Points on a hilly landscape, in no order, each with its height.
From any point a ball rolls to the lowest of the 2 points nearest to it. It stops when none of these is lower. Distance is the straight distance between rows; heights are no part of it.
revos: [ 14 -14 -39 -59  32 -34 -55  -2 -23  -5 -12 -12  -8  -1 -23  -6   1  -4
  -6  14  -2   2   3   1  15]  h=1.70
Piz: [ 20 -22 -23 -47 -33 -38 -18 -10 -11 -29  26 -10 -27  -3  19 -38 -10 -32
  27   1  20 -12 -22   3  -6]  h=7.74
mezif: [-42  -5 -36  -4  37  11  10  41  12 -23 -41  10   1 -25 -28  16 -65  33
 -32  10   0 -10 -19 -23  11]  h=3.48
sisu: [-17 -36   2 -25 -31   0  20  43   8  27   8   5  -3  -6   0  14  28  58
  44  -3  -4 -16 -26  -2  -5]  h=2.44
vazi: [-29  -9 -23 -20  21  -8  -3  32 -30 -18 -36  21  -1   3 -17 -21 -32  24
 -27  11  19  -7  11 -26  -3]  h=3.02
devat: [  7  50  22  25  32  21  31 -26  31 -13 -11 -38   4 -14  33  21 -25 -27
  -6  -1   5   8  10  22   0]  h=2.04
paz: [ 26  -8   7   6 -28   1  22  52   0   8  13  25 -13  -6 -50   5  32  28
  -1 -49   1   7 -22 -22  -4]  h=3.43
tafo: [ 10  11 -11 -58 -24 -25 -12 -11  11 -17   4  -7  -6  -4  30 -21  30 -14
  28   2  19 -10 -29  20 -19]  h=7.73
guge: [-18  -1 -10   6 -32 -33  -7  34 -13  14  23  16 -11  14 -42   5  38  24
   8  20 -34  12 -48   4  -2]  h=5.81
tib: [-29 -18   0  20 -24  -7  22  17 -20  -2   9  -4  31   0  26   5 -24   1
  20  16 -30   9  10  20  22]  h=4.07
pelik: [  8 -20  23  -3 -13   2  -3   8  13 -12 -20  19 -17 -35  22   5 -13  40
  33 -24   5 -10 -59   6   5]  h=3.96
nabem: [ 21  -9  18   8 -16  48   0 -15  26  15  29  16  21  15   6  -9  53 -35
 -35 -16  17  31  -9 -10  20]  h=1.18
Kes: [ 24  -7  12  22  -2   1  -1  -6  33  40  17 -22  -7 -16  -3  24   3  16
  40  10 -34 -22 -43  12  12]  h=2.68
masu: [ 31 -31  -3  -8 -16 -15 -25 -27  -5 -18  47 -20  18  19  24   0 -32 -57
  -9   5 -16  21   3   1  34]  h=2.92
gitu: [ -3  33  20 -46  18  -2  -1 -17  12 -24 -18  19  17  -9  32 -32  37   7
   3  -2  16   2 -24  29 -10]  h=7.70
Fadan: [  8  39  46  22  10  37  25 -44  23 -10 -19  -8  19 -20  45 -12  33 -13
 -16  -2  -1   6  22  12 -16]  h=0.70
durol: [-17  18  48 -30  18  19  12  -7   8 -26 -33  32  26   2  26 -34  36  52
  -9   8  24   5 -23   2  -5]  h=7.61
varil: [-11   9 -52  66  50  -2 -20 -50  17  10  36  -2  -2  21 -15  20 -83 -28
 -16  16  -7  -8 -18 -18 -12]  h=1.07
Sidup: [ 30 -53  -2 -21 -39   4  20  25  -8  22  35   5  -5  -1 -17 -23  17  30
  31 -11  -3 -28 -17 -12 -15]  h=1.76
loni: [ 27 -23  14  12  35  20 -50 -46  11 -11 -14  27  16 -12  11  -9   4 -20
 -51 -16   1   9  30 -13  23]  h=4.24
Guvod: [ 21  26  17 -13  48  22 -16 -29  46 -13 -29  13   4 -16  26   6   1 -10
 -15  -3  23  20 -46  15  30]  h=3.07
zok: [ -1  -9 -43 -43  17 -23 -35  -1 -42 -11  -5  -3  19  17 -48 -10 -15 -11
 -26  17 -31  17  33   0  20]  h=1.99
gan: [  8  13 -27  52  44 -14 -21 -47  21  12  39 -20  12  19 -16  10 -32 -21
   3  47 -45  -8 -29  17  -1]  h=2.55
lis: [-21  30  16  64 -30  15  26 -18  13  -5  22  -6  -3  -3  48  21 -48 -42
  11  -7  17   1 -39   0  -1]  h=3.31
Limer: [-12  11  14  -7  23   1  32  22  19  -4 -27 -17  13 -15  15  -4   7  41
  23  25 -21 -17 -39  26  -7]  h=3.41
napom: [-14  -5  -5 -20  22  20 -14  -9  22  18  21 -18  16  18  43   1  -1 -29
  -1  25  37 -10 -18  -4  17]  h=2.45
mib: [ 16  -5  10  34  -3   9   9  33 -19  27   3  16 -28  16 -58 -19  28  16
 -28 -15   7  -8  17 -40 -10]  h=4.22
Kadu: [-15   6  -4  21  17   1   6  18  17  21 -28 -32  -4 -23  -7  40   1  27
  17  23 -26  -8 -27  22   4]  h=3.21
kon: [ 12  -8 -19 -42  -9  -9   8  24   6  10  37  -1   9  31 -10 -16  54  -6
  -8  14   1   7  -3  -3   2]  h=4.54
Bukap: [-18 -14 -38  10   3 -30 -26  20 -34  -3 -21  -6  11   1 -52  21 -46  22
 -10  17 -49  27  18   6  34]  h=2.50
kini: [ 28 -41  11  14  31  13 -44 -46  -4  13   4  30   8  14  -9 -31  24  -1
 -47  21  -5 -18  18 -23  12]  h=4.04
ful: [ 14  -3 -20  -9  16  -1 -35 -67 -13 -20  22 -36  22  14  26   3 -35 -59
 -18   9  -9   7  32  -2   8]  h=2.70
seb: [  7   4   3 -33  57  13  18   6  12 -19 -60 -13   7 -28   9  -1 -18  38
 -23  -5   5  -7  27   0  -5]  h=3.80
zeso: [ 19   7  -4 -43 -37 -13  20   2  -6 -23  19  51  11  11  -6 -24  72  16
  -5 -31  18   6  59   2 -41]  h=4.08
peg: [ 27 -24  -3 -11 -23 -31 -48  -9  -8  -5  20   6  -6  12  -1  20  -4 -28
   7 -12   0  35 -13  17  43]  h=2.59
peto: [-19   5 -42  25  26  -1 -32 -30   4 -11   7  -3  -1  -4   7  21 -84 -36
 -17  14   1   6 -20   0  36]  h=2.32
tavuv: [ 37  -5  -1  48  26  34  12   7  47  18  18   5  -9  13 -32  22 -29 -15
 -29 -14   5   5 -25 -19  16]  h=3.30
lepab: [-19  -7   9  -1 -42 -19   2   0 -19 -13  16  47  39   8  33  -7  25  10
  32  -1 -12  19   6  31  13]  h=4.36
deluz: [-14  28  24  35 -43  -6   4 -18 -12 -14  -2  21  -6 -20  49   3 -29 -29
  20 -22  25  11 -36   8   8]  h=3.57
zuga: [-14  31  24  -1   0  13  24 -23 -15 -12  -8 -19  31  -1  37 -24  37 -23
  -4   8 -10   1  63   8 -10]  h=1.84
puno: [ 45   0  22  10 -13   5   3 -20   1  -3   2  -1 -11  -8 -17 -12  39 -33
 -16 -26 -22   8  24   0  -4]  h=3.56
bep: [  3  38  -4  37  11  13  31 -11  22 -16  13 -30 -10  -8  14  12 -43 -57
 -25 -17  12   3 -11 -17  -3]  h=2.60
sama: [-44  26 -16  -7 -22 -11  20  46  -4 -18 -24   0 -16 -16   9  21 -10   5
  23  -4   4   8 -21  15 -15]  h=7.82
Kom: [ -1  15  22   7 -18  22  13  -2  21   7   0   5   1 -10  21  26   6 -16
  20 -33  37  12 -18  10   7]  h=2.81
Leg: [-34   9  -1 -15  14  27  36  42  22   1   8 -10 -10  19   0 -23 -24  -2
 -25  16  41 -12 -10 -22 -27]  h=6.57
dela: [  8  18 -32 -10  51  15  18   4   2 -11 -49 -29   3 -32 -32  25 -51  17
 -18  -4 -18  -8  35  -4   5]  h=3.64
Naki: [ 25  -7   4 -21  32  -2 -30 -29  15  14 -17 -18 -24 -22  21  16 -10  -8
  16 -11  36 -21   4  -3   4]  h=2.99
Bezet: [ -8   3 -28 -55 -23 -50 -29 -20 -47 -40  -3 -15 -10   3   1 -28 -34 -28
  13   8  -3   5  14  14  -8]  h=7.76
Zoz: [ 26 -43  -1   9 -28   1   2  -1  10  36  41 -32 -25  -7  -6  -6 -12   4
  44  16 -27 -37 -35   0  -7]  h=2.22
zozin: [-35  -1 -23 -25 -10 -30 -32  -1 -57  -4 -37 -11   7   1  -6  11 -16  10
  20  17  -7  -1  69  13  -4]  h=2.39
poz: [ 19 -18  10  -2  27  -7 -52 -42 -10  13   3  -1  24  20  -6  -5  17   0
 -12  32 -30   4  30  14  27]  h=3.54
zuk: [  6   1   0   9 -44 -39  -6 -11 -36  -3   8 -19 -11  17 -10   2  26 -22
  26  -7 -12   8  45  14 -16]  h=3.17
vil: [-14 -25   8  30 -32  21  23  33   2  22  17  21  19   9   3  14  -8   0
   1  -1  -8   6   0 -10  23]  h=3.65
Fafe: [-44  16 -25 -10 -36 -43 -16  15 -35 -42 -22  12 -30 -15  -2 -18 -26  -5
  26   1  10  -3   2  12 -20]  h=7.79
piri: [-19  -4  11  44  46  38  37   5  13  29  -7   6  18  16  -6  10 -27  27
 -25  31   1 -14  14 -14  -7]  h=6.77
dini: [-26   2   3 -16  -7   0   5  -5 -39 -17 -17  -1  25   1  37  -6   9 -14
  13  -7  10   3  76   6 -12]  h=2.18
gabo: [ 21 -10   8  15  29 -28 -30 -42  10  18  21 -27  11  13  -6   3   2  -5
   8  46 -52 -11 -10  18  15]  h=3.16
Gori: [ -8  11  15 -27  52  23 -21 -37  26  -9 -30 -16  10  -3  48   0 -10 -19
  -7  10  46 -10  -8  14   7]  h=2.76
fibe: [-35  -1 -24 -49  13 -23 -15  23 -27 -18 -35  11  -8   2  -7   3   3  37
   9   5  12 -12  33 -13 -13]  h=2.63
sudo: [ 28   2  21  13  12  52  44  15  46  24  17 -10 -22   2 -18   6 -15  12
 -23 -19  31  12 -33 -11   0]  h=2.78
turop: [-46   3 -15   3  -8 -26  -3  51  -9   6 -12  21  -4   7 -37  -4  33  45
  -3  23 -13 -14 -46 -20 -14]  h=6.10
Zule: [-45  19 -17  10  26  -6  16  39  -2 -26 -58 -11 -26 -34 -17   3 -39  44
  -7  14 -14 -22 -21 -15 -17]  h=3.81
linar: [  8 -25  14  -4  12  12 -29 -18  12  12 -14  17 -31 -19  25  -7 -21  20
  18   0  34 -31 -49  -5   5]  h=3.40
fur: [-32  -3  32 -10  30  11  -2  24   5   3 -33  38  19   4   1  12  23  71
   4   1  16   6 -21  -7   7]  h=7.41
tes: [ 33  10   3   7 -26 -29 -16 -24 -42 -15  -2 -18 -17  -8 -21 -27  15 -36
 -12 -12 -24   5  56  -4 -14]  h=3.36
Murap: [ 43 -14  54  -2 -14  35  16 -23   7  13  -9  26  -8 -17 -17 -38  56  49
 -21 -38  10  -3  11 -27 -30]  h=4.37
leta: [-17  17 -19 -32 -42 -21  15   8 -24 -13  40  30 -14  30 -15  -9  52 -19
   1  -4  34   8  54   6 -25]  h=4.25
kip: [  5 -15 -27  19  41  -6   6  18   7   3 -32 -18 -15 -30  -7  38 -44  24
   8   6 -30  -6  10   2  10]  h=3.50
zoruz: [ 11   6  -9  17  16  -6  10 -41  -1 -12  22 -54  20  -5  28   8 -40 -45
   9   7 -37  -3  31  11   4]  h=2.54
nenub: [-33   8  29  35  28  10   7  19 -16  23 -36  19  -4  10 -10   6  -8  62
 -11   9  10 -13   2 -11  -2]  h=7.10
pasa: [ -5  24  -5  45   1 -12 -14  11 -10  19  -1 -16 -14  11 -38  24  10 -24
 -10  10 -25  20   0   6   9]  h=5.22
bove: [ 32 -27 -12 -23  -5 -28 -41  -4 -19  -3 -15  16  -7  -1  -7  -4   9   4
   8 -11  -5   5  -3  -4  22]  h=2.09
nulop: [ -4  26  11  49 -22  -8 -12  15 -31  13 -12  24 -20   3 -25   4  12   0
  -3 -20   5   5   5  -4  -8]  h=4.84
Zogun: [  0 -15   4 -14  -7  33 -12 -23  16  10  46   0  20  31  43   0  34 -48
 -25   3  31   4  11 -17  13]  h=2.01
luris: [ 32   1  12  -2  50  31  -3 -26  23 -12 -44   7   7 -11   7 -11  -8   1
 -39 -16   0  10  35 -19   3]  h=4.02
rodir: [-28   7  -3 -42  -6  -5  44  43  30  -9 -10 -14   4 -23  11   5  37  53
  43  -9 -11 -13 -38  13 -20]  h=3.01
pedu: [ 16  -5  -1 -17 -46  10  14  33  15  33  31  18 -14   4 -27  28  37   5
  34 -54  25  25   1  -1  -7]  h=2.74
Lovon: [ 36   5   1  42  14  21   1 -24  17   6  20   7 -16   6 -12 -16 -29 -29
 -26  -6  -2 -12  -8 -22  -5]  h=3.67
fab: [ 43  -9  20   0 -26  -3  15  -3 -17  -6   1  20   6 -16 -11 -39  57  10
  -6 -36  -1  -8  37 -12 -21]  h=3.82
lol: [  0  -2 -17 -38 -65 -12  14  16 -10   5  61   7   6  34   0  -5  40 -18
  19   0  21   1   4  12 -23]  h=4.39
felud: [  4 -20  26  -4 -29 -18  12   5 -10  -6 -13  42  12 -23  34  -9  16  42
  34 -27   9 -10   0  13  -3]  h=4.46
Nobo: [ 20 -18  17  27 -44  18   2  18  -8  17  26  44  15  25 -10   6  27 -22
 -23 -33   1  26  20 -16  24]  h=2.67
Kisu: [-44  18  -1 -22   1   8  26  47   9  -4  -1  11 -24  18 -21 -18  12  38
  -4  10  36  -8 -37 -18 -33]  h=6.40
sugeg: [ 28 -10  26  -1 -24  47  30   5  29  36  24   6 -14 -15 -10   9  11 -11
   4 -44  32   8 -17   2   0]  h=2.23
Nebu: [-20   0  -4  25  27  37  34  11  32  26  27 -22   7  26   4   5 -17 -17
 -22  29  11 -23  14 -21 -22]  h=6.65
lifi: [  1  36   3  17 -23 -20  15  38   4   7   5 -19  -5  -1 -38  20  36  -3
   9  -4 -40  25 -17  30  13]  h=5.47
refe: [-18  -5 -16  12  -7 -17  -3 -14 -27  -2  10 -60  -6   5   6   3 -43 -26
  14  32 -33  -8  33  11 -11]  h=2.69
vaki: [-39   7 -12  22 -46 -31   1  10 -43  -4   1 -43 -17  16 -10  24 -23 -19
  34  20 -28  10  23   9 -20]  h=2.89

Where does a ball stop that starts at each point below?
zeso -> zoruz
Zule -> Fadan
Leg -> sugeg
mezif -> Fadan
Murap -> zoruz
loni -> Kadu
tafo -> sugeg

Call two points neighbours if one is among the 2 nearest of the other. Go from one point of each pair to the other, from neighbour to neighbour, staying as low as possible. Name the highest point that can't be avoided.
nabem and Fadan -> gitu
zoruz and Sidup -> kip
zoruz and revos -> masu
sugeg and Fadan -> deluz
